Points on a hilly landscape, in no order, each with its height.
A ball rolls from a point to the lowest of its 3 nearest points, and stops where none of them is lower. Distance is the straight distance between rows; heights are no part of it.
Z_574: [196 140  94 120  87 124  73 148 135 132 152  96  80 119 116 170 143]  (h 216)
Z_667: [197 157  93 125 130 147  72 154 126 103 187 120  89 138 114 211 126]  (h 327)
Z_282: [149 127 129 113  95 108  80 129 156 173  93 101 106 117 104 110 154]  (h 413)
Z_377: [132  89  93 110 194 141 113 102 147 145 160 165 129  96 117 143  66]  (h 231)
Z_975: [ 86 166 174 153 102 114 176 154 100  95 107 138 131 175 125 118 167]  (h 497)
Z_528: [125 147 149 137 131 140 157 161 110 125 117 113 173 144 157 116 136]  (h 305)
Z_622: [122 115 113 142  51 134 138 115  82  68 117 113 122 108 184 113 127]  (h 660)
Z_797: [117 142 157 112 117 103 107 119 159 179  79 125 128 128  98  98 157]  (h 584)
Z_26: [123 146 155 117 127 113 118 124 158 180  84 120 146 128 117  99 154]  (h 569)
Z_750: [136  93 100 130 188 154 158 134 117 114 177 150 159 126 152 141  85]  (h 200)
Z_810: [188 164 109 131  95 118  74 163 127 131 152  95  94 139 118 187 156]  (h 48)
Z_324: [145 111 106 144 120 152 163 151  89  82 152 111 155 134 171 132 121]  (h 404)
Z_686: [122  88  96 110 198 136 120 107 145 143 165 187 126 106 120 148  55]  (h 269)
Z_16: [162 118 112 106 121 134  89 116 157 171 112 102 119  87 125 117 119]  (h 391)
Z_175: [137 137 133 134 151 147 149 149 122 135 127 105 181 125 157 121 121]  (h 221)
Z_670: [118 135 137 156  73 130 162 153  83  78 116 110 137 150 168 116 152]  (h 398)
Z_909: [163  95  83 102 142 149  80 102 160 151 143 126 100  81 115 137  86]  (h 127)
Z_592: [125  90  94 122 198 147 147 124 133 129 176 160 151 119 131 146  67]  (h 519)
Z_343: [139  94  97 141 153 154 160 143  97  86 176 129 154 135 164 140 105]  (h 484)
Z_73: [140 105 111 131 171 156 157 145 111 118 162 124 172 127 161 138  99]  (h 466)
Z_228: [138 121 116 140 150 156 157 154 104 108 149 112 177 135 168 132 123]  (h 368)
Z_480: [ 59 175 181 138 161 101 165 107 137 130 104 145 132 182  85 112 173]  (h 697)
Z_328: [ 81 163 177 138 144 111 152 125 143 152  90 138 149 160 101 105 165]  (h 700)
Z_857: [ 98 132 158 142  36 112 146  78  98 100  74 128 108  98 172 100 116]  (h 876)
Z_864: [183 152 115 125  70 108  72 158 131 146 131  99  82 124 104 160 159]  (h 97)
Z_510: [170  99  73 103 126 139  66 106 139 120 169 146  67  95 101 160  85]  (h 282)
Z_699: [178 106  83 103 117 142  72 116 149 137 148 112  86  85 113 143 106]  (h 204)
Z_41: [121 147 162 123 138 127 130 137 151 170  92 119 161 128 128 103 148]  (h 607)
Z_595: [202 171 110 130 118 140  74 162 125 112 175 107  99 140 123 204 142]  (h 181)
Z_295: [ 65 171 173 156 113 106 185 137 103  92 115 146 116 187 112 121 172]  (h 283)
Z_10: [130 136 137 145 123 150 163 165  98 105 132 107 164 136 169 126 137]  (h 335)
Z_102: [ 97  74 107 109 194 104 103 110 136 142 149 231 118 107 100 152  53]  (h 428)
Z_605: [140  93  90 146 127 152 161 144  89  70 168 118 149 131 178 136 114]  (h 435)
Z_582: [131 124 120 147  88 146 161 154  82  78 139 107 144 136 178 117 136]  (h 365)
Z_406: [ 88 139 157 116 118  84 111 103 162 175  85 135  96 146  63  91 176]  (h 609)
Z_768: [145 127 132 107 115 123  94 123 159 180  90 106 128 105 121 110 140]  (h 456)
Z_926: [173 109  99 106 106 130  76 118 157 155 125  97 100  96 114 134 124]  (h 295)
Z_326: [169 121 114 111  89 117  75 132 150 162 118  93  94 100 108 130 142]  (h 356)
Z_42: [ 52 163 175 128 197  95 171  72 148 115 130 132 108 178  71 111 177]  (h 741)
Z_766: [123 129 135 145  46 128 149 135  83  65 114 112 121 124 178 110 140]  (h 498)
Z_522: [ 62 147 172 121 158  92 141  82 162 150 104 144 108 166  59  94 181]  (h 657)
Z_67: [129 145 152 127 144 138 136 139 142 164 102 110 175 123 141 106 132]  (h 704)
Z_374: [141 118 120 129 168 154 153 145 123 135 147 114 175 121 155 132 104]  (h 361)
Z_243: [136  99 100 126 188 155 144 124 137 134 164 138 160 110 140 138  78]  (h 518)
Z_683: [ 94 166 176 142 133 117 161 148 126 139  91 131 157 159 123 115 161]  (h 712)
Z_445: [ 91 143 158 152  37 111 159 113  91  73  95 135  93 137 147 104 154]  (h 883)
Z_586: [107 149 156 155  73 121 168 157  89  85 107 125 129 155 148 116 159]  (h 430)
Z_363: [ 62 174 177 158 133 101 187 119 112  89 121 143 111 193 102 127 175]  (h 80)
Z_784: [161 107 109 103 144 148  96 109 157 165 128 110 134  89 135 127 106]  (h 364)
Z_841: [146  86  87 109 173 143  93  92 155 149 153 152 111  91 111 139  71]  (h 172)
Z_350: [ 67 160 180 129 160 101 149 100 152 150  94 146 126 167  77  99 172]  (h 681)
Z_202: [107 130 143 148  31 123 138 106  95  81  86 124 108 107 173 104 133]  (h 730)
Z_943: [114 158 155 151 102 126 169 164  98 105 111 124 156 163 149 120 152]  (h 372)
Z_114: [112  79  96 101 177 113  87 101 144 140 155 220 102 102  91 152  56]  (h 392)
Z_861: [117  77 101 131 200 141 152 133 121 115 182 182 145 130 136 147  68]  (h 683)
Z_706: [126 137 141 115  83  86  85 129 153 173  94 116  86 132  77 109 172]  (h 529)
Z_122: [145 106 106 114 174 151 117 113 153 155 142 125 149  95 135 131  86]  (h 596)
Z_743: [138 133 145 120 132 131 112 124 158 174  93 109 148 110 125 104 138]  (h 516)

Two balls start at each pair of points below. Name the first point that both come to, or write none.
Z_343, Z_622 => Z_582
Z_605, Z_586 => Z_528
Z_683, Z_445 => Z_943

For each start below, name the point where the ball stops.
Z_766 => Z_175
Z_114 => Z_909
Z_16 => Z_909
Z_857 => Z_175
